Each row is a point on a landscape with many peaks, with its height.
From any point a climber steps to the highest of the 2 points nearest to it. It stops when none of these is higher. Distance is the straight distance between rows; heights are no part of it.
bunoz (h 483): [ -5 -16 -16 -12  -1  14 -10 -31  -4  23 -12   6  -3  -5 -32   0 -12  13
 -13 -13 -20  31]
duku (h 642): [ 13  -9   9   2  12   0  19  -4 -15 -15  -2 -13  13  22   4 -17  -2 -14
 -10 -21  18 -18]
rak (h 586): [ 28  -6  11  16  -3   3  -4  28  25 -11  29   1 -22  18 -15  -9  18 -13
   7 -20 -31   2]
tuk (h 526): [  1 -14   0   0  10   4   7 -29 -17  -7  -6  -5  -2  -4   6 -12 -30  17
  10   9  20 -32]
nize (h 450): [ -5   9   0 -26  -4 -16  -9  19  13   4  22  -5   9  10  24  -3  17   9
   9 -13   8  29]
vibif (h 392): [-27   3  -2   6 -16 -16  13   1  -5  13 -16  -6  21 -15   0   8   5  -2
 -10  -8  18   0]
karas (h 318): [-20 -15  -3 -27 -23 -14  -7  -9  -1  34  10  22  -3 -20 -21   2 -19  32
   4  34  -6 -21]
pazaz (h 396): [-16  14   7  -9  -5 -21   7  20   2  -5   3   6  18  -1  25   8  24 -13
  10 -14  10  22]
pimu (h 632): [-22  30   1  17 -17 -14  20  -5 -11 -10 -23 -13  18   7  -6   5  -5 -19
  -3  -2   8  -5]
bedek (h 744): [ 24  44  -6  -8  -8   8   3  14   8 -19  13 -19 -12  36  10   4 -12   3
  -7  18   6  -3]
peto (h 339): [-30 -15  -8   3  -5  -5 -11  24   4  25 -27   7  10 -26   6  25  14  -9
 -16   9 -11  36]
Vep (h 440): [ -3   0  -2 -25   5  -4  11 -21 -12 -33  -4  -8   1  24  21  16 -26   3
  -8  -4  29  -6]
saz (h 723): [ -2   1  13  25   6   4  13   9 -12 -20 -30   6  -3  12 -18   1  10 -23
  12   0 -15 -14]
som (h 495): [ -1 -12   8   5 -21  -6   7  19   6  -9   4  31  -8   4 -11  16  -3  10
   4  22   0 -42]
zit (h 47): [ 15  -5  -3   5   6  15  -5  -9  15   6   8  18   9 -43   2  14   6  -3
 -10 -22 -17  10]
Fugur (h 385): [ -6  -2 -14  -3 -17  14  20 -39  -8  -2 -23   4  11 -12 -13  17 -23   2
 -28  -5   5  -2]
rone (h 579): [ 27  -2  13   7  16  15  15   5  -1 -25   1 -14   5  21   3  -4   6 -29
 -11 -26  -4  -1]
zoned (h 331): [-10  10  -2  -6  12  -2  -3  23  -9 -12 -11  -6  -9  13  31   7  18  -3
  16  29  11  14]
Kelag (h 435): [ -2  -5   0   3   2  -7 -25  -5   5  37  18  -8  -5 -10 -10 -28  10   6
  12 -18  -1  16]
kipe (h 613): [  4  12  -5  -2  14  -6  -6 -16  -7   8  19 -15  -9 -10  23 -23 -15  22
  18  34  23 -17]
nekap (h 475): [ -4   3 -11   8 -24  -2   9  -2  -1  -1 -13  -3   5  23 -20   4  -4  -9
 -25 -12  -2   3]
bir (h 520): [ 17   3  -5   2  -4  16  19 -10  -1 -24 -17  -5   4  21 -15  10  -1 -24
 -32 -27  -6   8]
mot (h 438): [ -8  20  10  -8  23 -10  -1 -11 -12 -21  21 -11   6 -12  44  -5  -3   1
  21  -8  25   1]
fik (h 442): [ 16  13   3  16 -11  13  -6 -13  20   3  15  22 -16 -11 -43  -1 -13  10
  15   0 -36 -22]
vul (h 537): [  7 -15   2 -24  -6  -3  -9  24  14  -8   6  20 -13  17  10  25   8   7
 -12   7  -5  13]
por (h 591): [  9  -9  -5 -32  -1  10  -9  25  12 -23   4   5  -8  41  19  12  17   1
  -7  -9  -3  29]
Zenu (h 480): [ -1  -1  -6 -15   8   5   1 -17 -13 -17  -4  -5 -13  17   3  -5 -14   8
   3  15  18  -8]
zol (h 411): [ 26  15 -12  16  18  26  -3 -17   7  18  14 -10   7 -39  21 -10 -13   7
 -10   6  -5  -1]
fite (h 439): [ -8  -6  -2  20  -9  -7   1 -12   2  23   1  -3  24 -25 -10 -14  -8   4
  -6  -8  12 -11]
Fifet (h 589): [ 21  13   0  19  -9   9  -4  26  10  -8   8  -3 -23  19 -15   4  -5   1
  -3  33 -12 -23]
vivu (h 336): [ -4  -4  18 -11  -5 -22   3  -4   8 -14  39  15  14 -16  19   6   3   8
   7 -33  27 -11]
pozuf (h 681): [-27  13   2  21   1  -1  17  -7 -20 -20 -37   6   7   2 -16  17  -1 -27
  10  10  -4  -9]
kom (h 722): [ -3  -6  -2  -6  39  11  -6 -16 -18   8 -21 -18  12 -11  30 -19   7 -10
   9  -7   7  22]
tel (h 349): [  3   8 -10   3  10  18  12 -30 -11 -12 -27  -2   4 -11  -7   8 -10  -8
 -12   7  -3  -3]
kon (h 360): [ -6  21  -7   4   8   4 -24   2  13  39  21 -10  -6 -32  -1 -18  12   8
  22  -5 -23  32]
zatu (h 112): [ 17 -26   1  13 -15   7  -1  -8  18   8   9  20  -3 -21 -28   3  -4  14
 -20 -21 -16 -18]
bula (h 599): [ -1 -14  -5 -13  -3  -3  -9 -25  -5  18   0  -8   4  22 -18 -20   1  15
  -4 -33   4  24]
koli (h 410): [-24  -3  -4 -27  -9  -9   9 -17 -16 -30  -2   9   2  14  20  34 -25  -1
  -5  27  23 -17]
Fale (h 310): [-13  -8  10 -11 -16 -24  -1  17  11  -3  23  26  10  -3   3  17   8   8
   3 -18   6   2]
defi (h 428): [ -6 -16  -8  -5 -10   3   6 -32 -10   2 -12  19  -5  -6 -30  -2 -16  12
  -8   0 -10  -4]
dag (h 374): [ -4   7  -3 -23 -34 -12  -1 -14   7  16  30  28   0 -17 -23  11 -28  30
   2  17  -7 -32]
vivat (h 443): [ -6  -2  10 -10 -30 -15  -4  11   8   6  14  36  -8  -8 -33  22 -14  21
   6  28 -23 -47]
Niti (h 317): [-11  12  -6  11  16  24  11 -21 -14 -20 -32  10   4 -32  12  25  -6 -18
   7  24  -9 -17]
Nulo (h 492): [ 28  10 -16   0   4  24  -2 -14   9   0   6 -10  -3 -14  21  -2 -21  13
 -20   9   9  -6]
meles (h 598): [ 33  14  -1  -1   1  12   8   5   8 -22  13 -10 -11  17  19   4 -12   4
 -20  11  11 -12]
Kes (h 862): [-16  14   5  -2  15  -3  -2  -7 -23  -6 -12   5 -18   1   4  -6   3   1
  40  34   3  -8]
kebos (h 357): [-19  16 -11   8  13   5  -7  15  -6   5 -28 -21  -5   8  12   6  17 -11
   2  24  -5  28]
fupo (h 386): [ -3  -4  18 -20  21 -16  -1  -6  -4 -11  32  -1  10  -6  37 -10  -3   0
  11 -31  31  -6]
Pem (h 174): [  1  18  -1  24 -19   1  15 -11  11 -10  -7  12  18 -19 -31  14  -7 -19
 -13 -20 -17 -12]
Voli (h 354): [-19   9  12   0  -8 -20  -2  31  13   5  10  22  10 -22   6  19  22 -10
   2  -8  -5  18]
tun (h 143): [-11  -7   2  17 -15   4   5 -11  13   3  -5  30   8 -34 -32  12  -5  -4
   0 -15 -22 -10]
kibe (h 517): [  1   0   7 -10  -8 -21   1  30   6   1  15 -13   5  20  21 -11  16   1
   9   1  25  -2]
zuk (h 383): [ -9  14   7 -14   2 -11  -6  10   2 -16  10  14 -11  11  -1   4  16   3
  24  -1  -7  13]
Sazu (h 768): [ 18   8  -7  -3  33  21  -4  -2  -4   2  -2 -27   5  -8  31 -12  12 -14
  -6  -9   3  28]
fibo (h 607): [ 19 -39  -2  25  11  17 -10   5   2  25  -6  -3  -9 -24   5 -22  -7  10
  -5  21   5 -25]
Muvet (h 772): [ -5   0  13  17  21   1   1  -3 -17 -24 -17   7 -14   3  -8 -13   9 -17
  38   9  -7  -8]
mota (h 387): [-27  30  -6  -7  -2 -13 -12  23  -6  15 -17 -17   1  20 -14   1  14  -7
  12  17 -12  27]
lozog (h 350): [ -7   4   0 -19  14   2  -7  21  -9 -20  -9   3 -24  36   6   2  17   2
  30  21  -7  13]
gorud (h 508): [ 12  18   7  -1  14  -5   3 -18  -8  -8  27 -19   7 -14  24 -17 -18   6
  13  -1  23 -21]
geti (h 327): [ 13  17  -7   9  18  12 -13 -15  13  25  18   0  -8 -47  13 -15   4   8
  14   9 -15  14]
pez (h 704): [  3 -23  12   4  -8 -22  11   2 -13  -7   0  -7   1  27  -7 -16   1   6
   1 -12  29 -22]
Mup (h 733): [-15  22   5  -6  11 -13  -3   4 -20  -3   5 -15  -8   3  25 -11  -5  14
  29  39  27  -8]
kufo (h 206): [  3  12   8  26 -19  -7  13  21  17 -10  -3   1  14   1 -24   9  17 -30
 -14 -20 -17  -1]
lal (h 701): [  5 -21   7 -18  20  -1  -6 -29  -8  27  12 -15  22   8  -3 -31   5   0
   3 -46  15  14]
fes (h 515): [ 23  -3  12  21  -6   4  -8  18  23  -3  29  12 -22   4 -38 -14   3   0
  12  -6 -31 -19]
kagi (h 766): [ -2 -34  20   3  18 -19   3   8 -21  -2  -1  -1  -7  13  19 -21  11   4
  21   3  29 -17]
kat (h 417): [-22  18  -5 -11  -9 -13   0  10 -17  -3 -25  -9  -2  44 -21   4   3  -2
   3  18  -1  15]
vodek (h 535): [ 14  -1   8  19 -10   0  11  18   0 -24  -8   7 -12  16  -6  13   2  -4
   3  26   1 -39]
degir (h 362): [-14 -23 -11  12  -8   0  -1   2  -4  20 -29  -5  15 -16   4   7  -1  -4
 -22   7   5  13]
vir (h 441): [-18   0  -7 -15 -18 -18   8   4 -15   3 -17   2   9  37 -17   8  -5   2
 -17  -2  14  13]
Novi (h 235): [  1  19  -2   9 -16   0   7  29  20   0   5 -16   0  12 -19  10  18 -28
 -12 -23 -34  28]
memet (h 502): [  5 -16  -4   8  -5  -1 -12 -28   6  35   9  -4  12 -22 -20 -27  -4  12
  -4 -23  -4   4]
falel (h 659): [ 14  -4  -7 -11  16  11  -4  14  11 -10  -4 -10   0  14  24   5  19 -10
  -7 -18  -5  36]
zozu (h 271): [ -5  17  -7  14 -11   7  -4  25  25  24   2 -20  10 -15   2   6  17 -20
 -15 -16 -23  38]
lir (h 709): [  5 -44   6  -4  15   3  -2   2 -11  -1  -3   5 -17   9  15  -6   1  12
  -5   3  14  -2]
ledep (h 538): [-18 -12 -17 -26  -1   8 -21  -9   3  22 -10  -6  -1  24 -16  -4   2  15
  -8 -13 -13  41]
Vupo (h 593): [  4  27   2  -9 -13 -16   6  16   4  -5  17  -9  -1  21   4  -2  -3   4
   3   9  15 -10]
tigo (h 570): [  5 -29  -9  20   8  14   5 -16 -15  12 -19  -9   7 -21  10 -17 -19  11
  -3  24   9 -42]
seg (h 308): [-16  -5   0   2  -5  -4 -17  24  20  34   4  -3   4 -22   6   9  12  -4
 -15   1 -23  35]
rogi (h 479): [  1  -6  -8  -2  -5   4  -9  20   6   8  -2   7 -13  -6   2  14   4   9
  -8  25  -8   3]
kepe (h 82): [ 23 -11   0   3 -10  17   8 -20  14  -9   5  19   4 -29  -6  23 -16   2
 -24 -11  -9 -12]
zari (h 836): [-11  -2   0 -13  22  -3 -11 -23 -17  21  -3 -18  16  -1   9 -30   7   3
  22 -22  13  16]
dovu (h 660): [ 26   0   8  20   3  13   2  26   9 -20  -2  -4 -20  22 -11   2  13 -18
  -3   4 -20  -7]
fel (h 651): [ 24 -45  -2  10  15  25  -9 -12   0   9   0   3 -13  -4   0 -16 -13  11
 -16   0  -1 -17]

Where does a climber stop that starts at each point below?
dag -> dovu
Pem -> memet
tuk -> kagi
karas -> dovu
zoned -> kagi
vivu -> Kes
Fale -> bedek
